Each row is a point on a landscape with many valleys, with its height.
A ball rolls from a point to the lowest of its 2 nearest points, and stops where none of them is lower. Distance is the straight distance between rows; heights are no part of it.
zad: [ -5   9  58  38  23  -3   4 -10 -16 -44  19   4  -8  -3  -5 -48 -20 -49
  -9 -26  19  17  17   3  18]  height 21.5
nof: [-53  -2  -5 -10   7  -3   2  -4  33  55   4  31  12  48  16   6   5  21
   5   0  21  19  37  17 -50]  height 58.7
Duza: [-12  -3  40  62   6  20  30  -9  74  10  19  34 -19  23 -14   3  14  11
  -2   9  -7  27  -7   5 -17]  height 60.9
vimaz: [-12  38   7  27 -40 -33  11  -7  37  44 -39 -11  -6  -4  -3  34  15  39
 -36  15 -22  -4 -41 -19  -8]  height 18.9
filel: [-11 -16  62   5 -23 -40   2   6  62  31 -39  29   5  -8 -23 -10 -10   4
 -52 -13  11   3   4  40  32]  height 42.0
lagu: [ 17 -40 -17 -29   1  47 -16 -77 -61 -24  14  51 -19  -1  17   9   0   8
  -4  -5   2  -2 -16 -26   7]  height 33.5
Kidu: [ 10   1  -3  51   2   8  22 -30  32  62 -11  17 -27  -7   5  27  20  24
   0  37 -20   2  -1 -14 -40]  height 24.8
Zasi: [  1  23  -3 -16  15  -5 -16   0  43 -12  46 -23  26  79  20   9  -6 -16
 -13   2  -8  11 -12  -1 -42]  height 16.4
poneg: [ -7 -25  -3 -19   2 -43 -43 -12 -38 -42  27 -40  45  -1  15  -3  -1   5
 -46 -19   8 -34 -12  53  48]  height 53.0
Ses: [ 40   7 -25  28  14 -23 -34 -19 -45 -20   2 -64   7   2  20  -3   1 -27
   0  -3 -20  -8  12 -22   0]  height 13.3
kuru: [ 22   6 -37 -60  13 -60 -24 -30  11  51 -19  19  -9 -22  20  33  44  22
   6  43 -19   3  -5 -15  -4]  height 42.7
fav: [ 26 -46  34  18  11  18 -19 -25 -42 -15   6  41 -25  -8  11 -39   2 -12
 -23 -48  17  14  -3  22  15]  height 27.6
gegib: [  6 -28 -12  -3   6  23 -33  20  11 -56  71   6  20  26   1  -9 -14 -26
  -1   4 -10 -18 -16  37  -6]  height 48.4
darik: [-27 -26 -29  32   1  64   4 -20 -37 -62  55  33  -6  -7 -16  -2 -35 -22
  21  29 -11 -19   6 -19  18]  height 47.3
puvoz: [ 24  -6  -4   9 -23  21  14  40   2  68   5 -47 -13   2  -3 -21 -27 -18
  -1   0  -2   0  34 -12 -56]  height 16.8
Tifor: [ 20  20   5  30  29 -43  -7  -4  29   6 -35 -14  -1 -35  20 -19  44  33
 -27 -32  -9  -6 -12  31  34]  height 15.9
kolid: [-20 -17 -15 -19  24  -1 -32 -55 -16  -4 -13 -13  33 -19  22 -29 -14  26
 -10 -30   6 -23  13   2  43]  height 56.3
Rure: [  4  47  11  21 -33 -65 -14  -9   1  20 -47 -22  -3  14  20  22  39  12
 -33 -10  -7  12 -23   7 -14]  height 16.1
bato: [  1 -60   1  40   5  -2 -13  -9 -27   1  -8  22   1 -40  -2 -20   4  -7
  10  -9  27  -5  53  38  15]  height 16.0
tebap: [-16   4  27  36 -18  -9  -9  13  25 -25  32 -43  23   2 -20  27 -37 -39
 -30  27 -10 -33   0  10  19]  height 44.3
Los: [ -4 -37 -10  19 -27 -37  -3 -15   4  25 -36  29   1 -23  -5  41  53  63
 -16  -2  14 -11  -8  55  18]  height 30.5
Godol: [ -3  -9 -11  44 -48  13  12  17 -49  15 -19 -42   3  11  -4  50  -4 -11
 -23   5  11  -6 -18  -1 -19]  height 21.0
nopor: [-31   2  51  -7 -15  54  39 -11 -21 -49  22  35 -22 -25 -36 -21 -44  -3
   1 -11  13   5  -9 -22  21]  height 44.1
loso: [-48  19  29  19  24 -51  -1 -32  56 -15 -10  14  19  30 -10 -15 -11  24
 -39 -25  10   2 -22  11  56]  height 36.2
lofa: [ -9  24  28 -12 -14  53  19 -12 -26 -65  53  -8   3  40 -14   5 -33  -3
 -18  -9   1   8 -61 -20  -8]  height 43.0
vut: [-49  14 -18 -35 -55 -19   4  28 -11  31 -21 -42  40  40 -13  33 -16  49
  -8  -9  18  -7 -20   6 -25]  height 35.3
tesu: [-27 -34  45  47  33  18   7  -1  13 -44  30  26 -13 -16 -11 -48 -31 -29
   6  -7  19  -8  28  25  38]  height 20.2
kiv: [ -3  11  19   6  33  -8  24  59  63 -20  -7   6   1 -34   6 -57  21   7
  14 -37  11   1  17  51  47]  height 27.5
roka: [ 33  16  -9  17 -24 -55  -3  56 -30   8 -28 -54  10 -13  -3  19  25 -37
  -3  18  10  -2  35  27 -16]  height 20.3
kop: [ 60  -9 -15 -18   0 -51 -32  40  31  52   9 -34   4  11  18  11   2 -34
 -17  43 -23  -9  37  14 -25]  height 19.2
mub: [ 29  -8  -1 -44 -53  40  -2   5 -30  16  -5 -15   1  45  -3  26 -16  -4
 -26   4  -5  14 -31 -14 -59]  height 23.7
murip: [ 17 -24  36 -43 -17   5 -25 -13  44  10   3  32   0   8 -15  10 -25 -37
 -38  10 -14   0   3   9  17]  height 44.0
Ruv: [ 25  -3 -17 -20  22 -20  -5  -8 -26  37 -46 -25  -8 -67  16 -40  22  20
  25 -20   0  -5  33 -12  24]  height 30.4
fedol: [  7   1 -16 -41  38  29 -10  38  77  -9  41  28  10  42  26 -12  16   6
  10 -25 -10   7 -35  45   9]  height 48.9
fer: [ -1 -48  11 -18   3 -10 -27 -25   0 -14   6  53  -5  -6   5  17  26  11
  -9  -9   9   2  -6  43  37]  height 15.2
rakev: [ 46 -35  19   0  29  11  -5  -7  56  22 -13  63 -29 -23   8 -11  39  14
  -1  -9 -21  23 -16  19  10]  height 29.5
rizub: [ -7   6  54  35 -29  15  41  37 -37 -29  -8  17 -31  -6 -29 -10  26 -15
  21 -31  36  36   1  20 -14]  height 22.7
ripi: [-11  -9   6 -55   1  31 -23 -66  26  35 -26  30   5   3  18  -8 -34  35
 -21 -26  -8  -6 -25 -28  32]  height 52.1
bobi: [ 13  14 -10  -7  -5 -67  -5  44   9  45 -23 -34   7  -5  10  23  19 -16
 -15  39  -6   0  28   9 -34]  height 19.7
Fige: [-35 -24  11 -19  20  40   0  -7  19  14  -3  38   2   4   4 -23 -19  12
  17 -21  26   9  20  14  20]  height 30.6
zade: [ 36   2 -28  16  -6  -3 -17  21 -64 -40  20 -57  14  27   5  37  10 -40
   8  15 -18   6 -16 -10 -21]  height 14.4
Nibeg: [ -1  13  31  50 -40 -12  16 -18 -71 -14 -45 -13 -19 -35 -23  28  14 -16
 -20  -3  12  15 -25 -18  15]  height 50.4
lami: [ 25  44  20   6 -15 -27  12  43  -4  28 -28 -56 -13  14  23 -35  17  -4
   3 -24 -10  19  -2   6 -63]  height 14.3
fim: [ 39 -38   8  19  21  13 -29 -19 -87 -55  34  21 -29 -17  19 -30  15 -17
 -14 -32  -2   2 -18  17  15]  height 26.8
Kod: [-11  27   7 -43 -26 -16  27  71   0 -14 -14  -4  10   8 -16  -4  24  15
  21 -36  28  19  -7  36 -10]  height 13.7
dupig: [ 12 -38 -28 -36  62 -27 -19   6  49  81  -5  11 -17 -16  39 -24  -1   7
  14  14 -13  -2  38  20   4]  height 53.4
lizip: [  6   0  44 -38   8  -7 -12  33  30  22 -22   3   9  37  20 -47 -12 -36
 -29 -46  23  29  13  36 -10]  height 45.8
Gokir: [  1 -10  -9  23 -28  42  23  46 -82 -47  13 -15 -12 -29 -16  -2  14  -2
  29 -20  13  -1 -23  21  -3]  height 35.2
mek: [-17  25  -3 -58  11  55  27 -14  22  19   0   3   5  24   5 -24 -38  23
  21 -19  -8  10 -22 -50 -19]  height 50.8
sir: [-39 -10 -63  -9   5 -13  11   1 -31  68  12 -21   0  24  12  33 -10   7
  33  65   3  -1  41 -32 -49]  height 10.8
kuda: [ 30  -3   4  58 -14 -23   2  -7 -76  -9 -32   0 -32 -19  -4  35  32 -53
  -7  24   1  24   0 -27  -7]  height 51.1
kipi: [ 24 -33 -19 -35 -21 101  18 -43 -12   8   8  66 -36  -7   8 -17 -22  21
   0  -8  -2   2  -5 -34  -5]  height 28.3
nitu: [ 35  27 -19  16  27  56  21 -29 -10   9  17   5 -38  -2  10 -18  12   9
  39  12 -27  11 -10 -65 -41]  height 27.2
kebub: [-19 -12   9  -3  32  46  17  44  52   9  -1   9   5 -18  -4 -60 -20   3
  33 -40   9  -5  32  22  22]  height 28.8
Dutoz: [ 39 -16   0 -31  37  -3 -32 -13 -40 -60  21  15  -5   2  25 -22  30  -1
  -1 -45 -11  17 -27  40  27]  height 25.6
feni: [-14  61 -23  26  -1  27  21   0  13  -1  27 -41   8  55   3  26   0  37
   2   3 -10  -1 -54 -35 -48]  height 41.9
gev: [ 27 -66  -2  12   4  22  -8  25   0  34 -29  22 -13 -63  -2 -26  16  23
  15 -25   7 -14  40  38  18]  height 13.1
Guf: [ 20 -35 -47  20  33 -16 -33  10   9  30  31  19  -5  14  18  34  32 -19
  31  48  -3   3  50  14 -37]  height 20.8
Lin: [ 30 -37 -14   6 -16  85   8 -30 -60 -36  20  41 -37  -3   0 -19 -15   1
 -11 -13   8   0  -4 -14 -17]  height 31.1
lopu: [ 38  19 -14 -41  -2 -29  18   3 -34  46 -51 -14 -38 -60  20 -19  19  11
  27  11 -20  13   6 -33 -18]  height 29.6
fini: [-34  -2 -12  -1  20 -31 -10 -45   7  19 -36  12  18 -23  18   7  22  49
   8 -14  17 -11   7   7  36]  height 57.2
Zak: [ 49 -13 -28 -14  16  -3 -34 -21 -17 -28  12   6   4  -6  21  22  40   8
  -1  -4  -7  -2 -27   9   1]  height 24.7
bigom: [ -7  -2  -7  56  -7  20  40  25  12  18  -2 -27   1 -28 -35  10 -35 -36
  32  48  -4 -20  41 -39  -5]  height 5.1
rokaz: [ 38   1   9  33  26  -8  -2   4  49 -14  -2  -9 -10 -52  -8 -18  12 -18
  18  31 -26 -18  23 -19  26]  height 32.3
guz: [-25   9  25  -3  -6  17  20 -43 -13 -14 -16  38 -15  12 -13  -2 -16 -23
  13   8  20  24  16 -43  -3]  height 20.6
kenup: [ -2  14   2 -54 -22 -52   0  47 -37 -63 -11 -23  39  10 -13   9  13 -21
  -3  -6  16   8  10  49  20]  height 15.0
Pebo: [  0 -61  17  21 -43 -24   3   5  32  25 -23  24  10 -45 -29  27   3  41
 -22  16   1 -22   6  48  41]  height 26.7
Bukuz: [ 10 -44  -9 -20 -16 -12 -27   2 -53 -41   4  23   3 -33   4  15  29  10
  -6 -10  11  -7  -7  58  31]  height 12.7
rusi: [ -4 -23 -41   4   4  54 -12  27  -7 -39  52  13  21   2 -15 -10 -28 -20
  24  21  -5 -28  19   3 -10]  height 47.9
num: [ -2  -4  30   9  -1  -5  31  60  35 -34  -2  11  -6 -53 -15 -29  20  34
 -13 -47  12 -16 -14  61  64]  height 26.4
San: [ -9  31  -9 -33  20  -3  11  47  73  11   5   4   5  31  11 -15  21  37
   6 -41   0  12 -35  30 -12]  height 49.3
rit: [  1 -38  58 -11 -19   5  -7   0  73  31  -8  53  -2  29 -17   2 -17  -9
 -61 -10   4   9 -16  41  18]  height 43.2
nomu: [-15  -8 -55 -23   0  16  16  32 -23  55  17 -36  -7 -16  -2   6 -32  -6
  42  46  -8  -8  39 -55 -42]  height 12.2
Gako: [-26  62 -34 -14  -4 -43  12  24  -7  18 -10 -25   9  28   1  57  26   7
  27  49 -22   8 -34 -43 -27]  height 41.8
gop: [ -8 -19 -21  -5   6  62  -7 -34 -26 -68  75  34   1 -21 -11  -7 -34  -3
  -8  15 -27 -28 -37 -21  32]  height 46.8
ferap: [ -9 -16   9   0 -59  21   0 -14 -60  13 -20 -12   3  45  -9  37 -21  -9
 -40   0  20  12  -9   3 -36]  height 25.3
Zereg: [ 13  41  35  12  33 -30   0  -4 -16 -48 -13 -27  -6  -6  12 -55  13 -33
  -2 -42   8  19  24  -2  24]  height 22.4
Rizi: [ 17  32  10  27  12 -61 -15  -1  10   9 -31 -38   3  16  32 -22  47  11
 -49 -45  -3   4 -10  32  -2]  height 14.5
keb: [ 49 -22 -14  -9 -26  -8 -12  58   6  52  11 -49  -7   9 -13  14 -22 -43
  -8  33 -11 -13  25 -14 -43]  height 18.7
bar: [-10 -11  -4 -68  23  -2 -24 -31  25  67 -41  13  11 -18  20 -33 -27  26
  -6 -18  -8  -6  -3 -14  24]  height 52.6
Dak: [-31  36  26  29   6  -3   6  -3  20   7   4 -43  22  48  14 -40 -28 -17
 -19 -23   8  12  12  -2 -38]  height 46.9
bagu: [ 40 -21 -24 -17 -13  42 -19 -12 -16 -37  31   8  -8 -36   8   8  10  20
  -9 -13 -32 -23 -48  11   7]  height 23.8
kol: [ 21 -19  24  61  38  -8 -20 -79  -6  -4  -7  18 -27   4   5 -33 -22 -45
 -10   9   1   5  51 -38   9]  height 15.7
gugi: [-14  34 -18  15 -12  40  31  24 -19  -8  -4 -14  -2  -7 -16  13  -6  -2
  53  16   1   4  -2 -34 -23]  height 11.0
Gir: [  1  15  36   4 -29  29  23   8 -10 -56  34  20  -6  -7 -21   3 -23 -19
  -6  -7   1   2 -44 -10  13]  height 43.4
buge: [ 31  -9   3  18  59   0 -20 -16  89   3  14   5   2 -24  19 -19  -6  -3
  -5  21 -40 -23  -2  -1  43]  height 33.0
fak: [  1  -7  12  51  16  21  12 -70 -33 -19  -1  44 -30   7  -8  -1 -23 -50
  -1  32  10  14  38 -53   1]  height 17.8
Fome: [ 20  -2 -28  18 -10  80  23 -42 -10  11   6  20 -25 -18   1   7  -6  28
  10  14 -11  -9 -15 -42 -10]  height 25.0
lutu: [ 30   7  33 -21   4 -38 -16  18  42  33 -29  16  -9  26  17 -14  19 -36
 -27  -8  -5  23  19  30 -26]  height 45.4
Vav: [ 30  11 -29  10  27  13  -2  31 -13 -36  10 -19  -2 -47  -2 -17  11 -23
  53  18 -20 -13  23 -25  15]  height 31.7
rubav: [-39  -2  -1 -11 -42 -23   3  -2  -5  63 -47 -11  21  -3 -17  30 -35  -2
  -9  30  21  -9  30  -4  -5]  height 38.8
zota: [ 32  12 -19 -33   8 -15 -23  31  33  -9  50 -17  19  55  10  38  25 -24
   3  32 -16   2   0  22 -40]  height 15.8
viv: [ -2 -16 -14  37  18  25  36   8  30  29  12  18 -23 -31 -23  -5 -20 -32
  61  68 -23   0  49 -45 -14]  height 8.0
kiso: [-24  12 -19  -9 -43 -47   0  18 -23  18 -46 -17  20   4  -7  48  14  12
   0  17  19  -3  -3  16  -6]  height 37.1
mubi: [-11 -11 -20  -8 -44  23  21  37 -91 -21 -24 -15   2   4 -17  32  17  -8
  39  -8  20  24 -16  -3 -19]  height 36.3
Bunaz: [-11  40  -5 -50   3 -47  13  53  15 -44 -10  -1  28  11  -4  -2  27  13
   5 -16  16  11  10  32  29]  height 14.6
rado: [ 33 -35 -12   7  51 -10 -25   9  19  65  -8  -3 -12   4  37 -38  14  -9
   0 -21   0   5  43  12 -27]  height 53.7
bimup: [ -7  12 -24  18  -5   7  27  14 -44  42 -11 -46 -17  12   5  -9 -22 -22
  26  18  13  10  40 -38 -57]  height 14.2
Zopug: [-12  14  -7  57 -12 -16  17  15  29  33  -5 -12   0 -12  -7  42  27  16
   7  34  -7 -10  -5  -3 -15]  height 22.0
pinen: [-52   1 -23 -34  35 -46 -11 -11  58  41 -25  29  23  17  18  -1   8  58
   1 -18   9  -6  -1  22  34]  height 57.8
Vizu: [-13 -22   6  38 -13  49  27  28 -41 -61  41  45 -26 -40 -23  -8  13  -6
  34 -11  12  11  -8  16  -1]  height 34.3
davu: [ 27 -29  32  -6 -13   4 -20 -22 -24 -17 -10  47 -27   5   0  -3   5 -33
 -19 -19  10  26  13   3 -17]  height 25.9
Moze: [ 38  12 -16  24  21 -33  -4   8 -11   8  -8 -12 -21   5   1  10  18 -54
  24  40 -10   9  31 -36 -34]  height 10.9
fegas: [  4   6  -6  49  14 -18   3  -5 -65 -59   4   0 -15  -9  -6  40  33 -39
  15  20   6  11  -8  -2  17]  height 51.6
Vofim: [ 12 -63 -20   2  19  -6 -28 -30   4  21  -6  66  -4  -6  22  19  55  26
  11  -3  13   8  23  38   7]  height 17.5
Mut: [ 21 -12  -6 -33  16  21 -19 -32 -46 -35  -5  -4   5 -20   7 -42 -19   1
  18 -31  -7  -5  -2 -13  22]  height 55.5
nim: [-12  28  33  16 -23  -8   8 -46 -45 -15 -22 -12  -6  -7 -10   4 -20 -12
 -44 -17  10   4 -16 -35   7]  height 49.2
Movap: [ 25  -8 -17  16  27  -9  14  32  15  50  20  -5 -32 -23  -3   2   2 -38
  44  56 -17   0  53 -31 -40]  height 9.8
zerov: [-47   8  37  23   1  -5  -9 -26  54  -8  35 -21  27  47 -11   6 -56  19
 -54  -7   2 -31 -32  -2  25]  height 46.0
Nek: [ 15  30 -14 -46  21 -22 -24 -24  27 -20   2 -11  31 -26   1  -5 -18  -9
  11  38 -28 -22   2 -34  37]  height 43.3
Bebit: [ -2   5  43  44 -21  18  37  44 -16 -24   0   9 -25 -42 -16 -22  24  23
   5 -52  21   6 -21  37  19]  height 24.5
Pasa: [  7  21  26  25 -26 -27  11  36 -39 -35 -19 -16  -2 -16 -17   9  27 -46
   0 -12  24  14  10  30  -4]  height 21.1
vora: [-18  26 -19   8  -2  59  19   9   1 -40  52 -32  11  43  -6   4 -19  30
  12 -12  -6  -3 -32  -4 -28]  height 42.4
kazud: [  1 -38   1 -58 -59  34   2  -8 -61  -8 -21   7   4  -8 -25  19 -64 -33
  -8  16   7  -7  11 -32  11]  height 18.5
kamo: [-36 -54  12  49  14  11   2   9 -36 -44  36  32  -4 -45 -18 -31 -17 -13
  14   3  20 -18  40  43  37]  height 18.4
lus: [-36  10 -27  31  67  -9   5 -20  33   3  20   8  15  10  20 -17  26  36
  34  -5   5   1  22   6   2]  height 34.2
roro: [-22   4  -5  35 -20   0  13  44   0 -48  29   3   3 -19 -27  45  16  -2
  19  28   8 -11 -23  24  18]  height 33.2
Gela: [-41  13  22  30  -7  -5  20 -42 -57 -37  -3  39 -13  19 -16  26  16  -7
   3  -2  34  29  -9 -15  -3]  height 23.4
Zokek: [ 33  36  -7  -5  50 -22  -3  -8  46 -12 -14 -24  11 -26  30 -30  20  24
 -30 -31 -31 -22 -34   8  68]  height 17.3
rilem: [-71  29  20  25  26 -23  10 -30  19 -50  16  15  23  19 -13  -7 -13  21
   3 -15  23   0  -4   5  47]  height 35.4
sura: [  2   8 -10 -58   6 -70 -40 -17 -19 -33 -27 -21  46   5  20   6  17   9
 -52 -27   5 -12  -8  34  58]  height 53.5
zal: [-76   0   6 -28   6 -29  12   8  74  60 -28  38  11  37   3 -13  -6  32
  12 -13  19  18  20  18 -11]  height 58.2
ninal: [ 46 -19 -28 -26  26  45 -25 -22 -51 -10  -5 -16 -14  18  22 -55 -24  -6
  25 -37 -13  12  17 -30 -16]  height 54.8
das: [ 38  13  22  11  -2  -4  18  28  77   4   2  33 -23  -9  -3  16  45  27
 -13  -8 -16   9 -33  24  12]  height 30.7
luf: [ 31  28 -12 -35   6 -10  -7   0  31  18 -24 -25   8 -45  18 -13   9  43
 -19 -26 -22 -23 -40 -17  39]  height 18.6
votet: [-44  62  18  16   9 -36  14 -36  59 -13 -19  -3   5  -7  -6 -13  -7  41
 -10 -15 -12  -4 -30 -28  45]  height 36.9
Nagi: [-15  24  13  10 -27 -10   9  58  44 -45  38  -9  12  11 -27  28   6   9
 -14   6   6 -16 -22  41  26]  height 32.5
tase: [  9 -42 -22 -50  36 -12  -3 -11  43 100 -36  27 -22 -46  30 -25  -1  42
  16  -7 -19  -2  18  -8   6]  height 53.1
sulu: [-51  37   5   1 -18   0   8 -45  14   1   4  10  15  44 -13  31  -8  41
 -18  -7   9   4 -47 -26   4]  height 39.8
lorid: [-54  -3  -8 -59 -30  10   6  20  -2  18 -12  -2  26  32 -14  -5 -29  33
  19 -17  36   5   7   5 -22]  height 33.7
tata: [ 22  28 -13  -4  23 -14   5  24   1  14 -15 -48   2 -40  21 -44   5   3
  31   1 -17  -8  23 -15   1]  height 31.2
Befi: [ 11  30   0   9  58 -24 -17  -4 -20 -33   2 -30  -2  19  16 -46  16 -34
  34 -16   5  15  41 -13 -12]  height 23.0
pez: [ -2 -47 -37  21  30   2 -13 -13   3  42   1  48 -11  -2  17  23  42  30
  42  21   8   9  49  19 -30]  height 19.6
gupit: [-37  16  56  45 -11  -3  13 -13  42  -6  27 -21  14  30 -26  -3 -45 -36
 -42  21   7 -15   9  -4   9]  height 45.1
Suza: [-26 -23 -66  22 -13  34  18  -2  -7  51   6 -11  16  17  -7  51 -15   9
  17  65   1 -19  22 -22 -28]  height 7.2
pog: [ 25   0 -16 -46 -47  32  -6  -4 -31   5  -2 -28  12  -2 -12  32 -39 -13
   0  23 -15 -20 -26 -41 -10]  height 21.3
rek: [ -7  32 -36 -42  11 -17  -9 -14  -7  23  -2  17  -8   2  11  39  32  21
  40  33 -17  13 -14 -37 -29]  height 42.3
tol: [ 41  -4  -5 -50  12 -31 -17  14 -50 -50 -12   7  -4  13  10 -10  51 -16
  10 -39  11  28  11  44   0]  height 26.3
fozaf: [-66  36 -19   5  39 -19  -5  -8  11 -28  20  -9  31  28   7  -2  -2  27
  39   3  14  -1  17  -9   2]  height 34.7
lapi: [-47  -1 -12  37   5 -20  -2  -7  40  14  19   9  24  48  -4  34  14  10
  -2  21  22   1  17  31 -28]  height 59.4
fizot: [-32  20   6  13  -8  10   2 -57  29  -6  -4   1  11 -10 -14  21 -25  30
 -20  12  -7 -27 -24 -30  37]  height 38.2
Mul: [-22  26  53   6  -7  -8  -3  17  41  19 -11 -31  14  50   3 -39 -43 -27
 -59 -43   8  10  -9  22 -14]  height 46.3
lop: [ 45 -27 -29 -18  25  24 -28 -13 -16  39   9 -13 -14  30  33 -31 -15  -6
   4 -19  -6   3  29 -15 -47]  height 54.1
pali: [ 15   2  21 -60 -55  28  -7 -23 -21  10 -31  30 -13   8 -29  15 -47 -44
 -10  23   5  22   5 -54 -16]  height 15.1
tuma: [-14 -12 -11  29  11 -20 -28 -14 -79 -73  43  -7  15  -5  -3  37   4 -24
  -4  22   4 -18 -19  17  31]  height 52.0
sesum: [ 18   7  -1  47  36   5 -13 -59 -22   5 -12 -13 -14  37  16 -45 -22 -34
 -17 -13  -3   5  34 -43 -30]  height 13.8
pup: [ 35 -29  -3  39   8  23  24 -19  41  23  -5  53 -31 -28   5  18  44  26
  18  15 -15   9  -8   0 -16]  height 27.7
zuz: [-14 -35  16 -16  -6  48 -12 -41 -13 -29  41  25   5  -4  -9 -20 -51  -9
 -34  -8  -6 -25 -29  -2  35]  height 46.1
biket: [  9  22 -24 -95  46 -51 -27   3  17   4   2  -9  15  -5  25 -15   5 -10
  27  25 -16  -5  24  -9  25]  height 43.1
pib: [ -3  25 -18 -25 -24 -23   5  26 -57  -1 -22 -30   5  15   2  31  26  -3
  27   8  11  26  -5 -13 -40]  height 37.2
lifop: [-17  32  19  52 -23  44  52   8  -1   7 -15 -27  -8 -13 -26  -5 -32 -21
  14  27   4  -2   8 -53 -20]  height 8.3
kebu: [-61  18  25 -39 -12   7  11   3  -3 -22 -10  30  23  26 -20 -16 -19   0
  17 -27  40  17   9   7  11]  height 32.4
Vogez: [ -4 -12  -5 -28  15  24 -29  23  34 -46  57   1  24  46  12  -7 -14  15
 -18 -30  -5  -6 -36  43  19]  height 48.6
bap: [  8   4  -6  -2 -14 -16 -23 -12  12 -20  17 -21  26   3 -21  34 -21 -28
  -4  40 -12 -23 -11 -17  17]  height 43.7
rogid: [  7  28 -35 -71  28 -84   0  14  -2  35 -12 -21   1 -16  21  10  26   9
  18  35 -26   5  14 -16   2]  height 42.9
bilik: [ 52  37  20 -22 -10 -39   7  42   0  -2 -23 -29  -9   0  14 -13  45  -2
 -21 -30 -11  20  -8  28  -8]  height 13.0
Kifof: [-24  38  -6 -22 -16   6  17  28  38  42  -5 -14   3  39  13  -1  11  56
   9 -34   9   8 -34   1 -42]  height 49.7
ruko: [-19 -29 -32   6  -6 -32 -26   5 -74 -50  32 -40  41 -13   0  41  -4   2
 -22  20  -2 -48 -24  35  42]  height 52.4
sav: [ 41  28 -15  46  23  -8 -11 -20 -43  -2  -5 -45 -18  14   5 -26  -4 -53
   5   2 -20   7  28 -61 -31]  height 12.0
Togek: [ 19  26 -16 -21  21   9   9 -23  -9  39  -6  -2 -39 -25  17 -24   6   3
  26   4 -21  16   9 -64 -41]  height 28.4
zaneb: [-17 -21  54  -8  -8  13  -1 -35 -35 -32  12  38 -10 -35 -26 -22 -50 -13
 -30 -11   8  -9 -17 -11  57]  height 45.0
silov: [ 27   8 -43 -10 -11   9  -7  36 -12 -14  34 -57  23  45  -1  31  -3  -9
  19  27 -21  -1 -15   1 -58]  height 15.3
Sezi: [ -1  -8  -6  38  87 -28 -10 -25  76  11  23  18   1  -1  18 -15  20  14
  20  25 -28  -6  33  15  18]  height 33.6
betab: [ 36  -9  37   8 -21  35  20 -32  -6  -2 -19  56 -47 -14 -14   2  -5 -28
  -7   7 -12  31   0 -41  -6]  height 23.6
ner: [-29 -26  20  64   6 -14  24   7  56  -3  29  35   6  28 -22  20  17   9
  -4  29   9   3  10  43   2]  height 60.2
fatu: [ 39  26  11   2 -20  29   0 -27   0  -7 -11 -35  -5 -48  -4   2  -3  18
 -15 -10 -27 -22 -48 -42  23]  height 20.1
suzo: [ 37 -58  -7 -33 -17   3 -21  32 -35   3 -26  21 -10 -53  16 -18  24  11
  -4 -39  18  -4  17  63  19]  height 10.7
giga: [-18  38 -11 -30  -9  18  38  56 -12  -3  -4   1 -15  -5  -3  -7  27  29
  68 -12  11   7  -2  -5 -35]  height 12.4
Genin: [ -8   5  13 -37 -16  55   6 -30  29   8  -1  20  -9  10  -1  -4 -24  20
  -9 -25  -2  -2 -48 -27   5]  height 51.3
fuz: [-24 -16  44  -3 -37 -39   0  -4  25  40 -63  -3  19 -28 -25  -3 -23  -3
 -40   4  12 -10  33  10  24]  height 40.7
Bara: [ 39 -19   3  -9 -36  59   3 -12  -4 -11   6  14 -16 -64  -9   6 -18   1
  -4  -3 -17 -26 -36 -19  23]  height 22.1
sevog: [ -1 -19 -33  46   1 -17   6  30  -3  54   3 -12  -8   6   3  31  26   3
  27  41   8   5  31  13 -57]  height 21.8
pupi: [ -5 -18 -23  37 -10  25   2  43 -40 -80  70  19  -9 -25 -26  21  17 -17
  25  23  -9 -15 -30  30   9]  height 33.8
Lepiz: [-20  24  23   2  -3  33   6 -12 -11  -2   2 -46  11  14   0 -39 -52 -11
 -17 -23   5   1   5 -30  -7]  height 47.5
pego: [-16  27 -12 -54   5  38  31  19  55  69   8  -4 -16  12  15 -21 -16  49
  14 -26  -9  12 -41 -28 -34]  height 50.3
tele: [-42  22  45 -11 -20   0  -1 -30 -14 -27 -10 -24  20  24 -10 -16 -54 -13
 -44 -25   7   6 -23 -12  10]  height 48.3
mezi: [-44  46 -21  25 -11   0  13  -6  17  -4  15  -9  17  50 -16  50   8   8
  11  29   3  18 -31 -30 -31]  height 41.1
nub: [ -6  36  28 -11 -26 -29  19  45  59 -31   7  15 -11  20 -23  19  21  28
 -17  -8  12   4 -39   7  13]  height 31.8
lut: [-13  11  29 -33  -9 -29 -16 -18  22   9 -22  12  13  25  -1   3   5 -14
 -22  -4   7   9  -1  13  -4]  height 44.8
mif: [ 23   8 -12 -40  -5 -73 -42 -14 -39 -16 -31 -48  45  40  21  21  13 -18
 -39  -4  -5   1   9  27   4]  height 53.6
Depe: [ -5 -27 -26  46 -45  46  18   3 -18  40 -13 -18   4 -16 -20  32 -23   3
  -8  33  -2 -34   3  -9  -6]  height 14.9
vepa: [ -9 -44   0  36 -57   6   4  22  23  53 -26 -16  20 -31 -29  33 -25  23
 -19  26   7 -37  15  25  10]  height 21.9

Where does a ball stop that starts at each point below?
kebu -> Suza
gegib -> Fome
vora -> Fome
kolid -> Fome
poneg -> kiso
Dak -> kiso
buge -> Fome
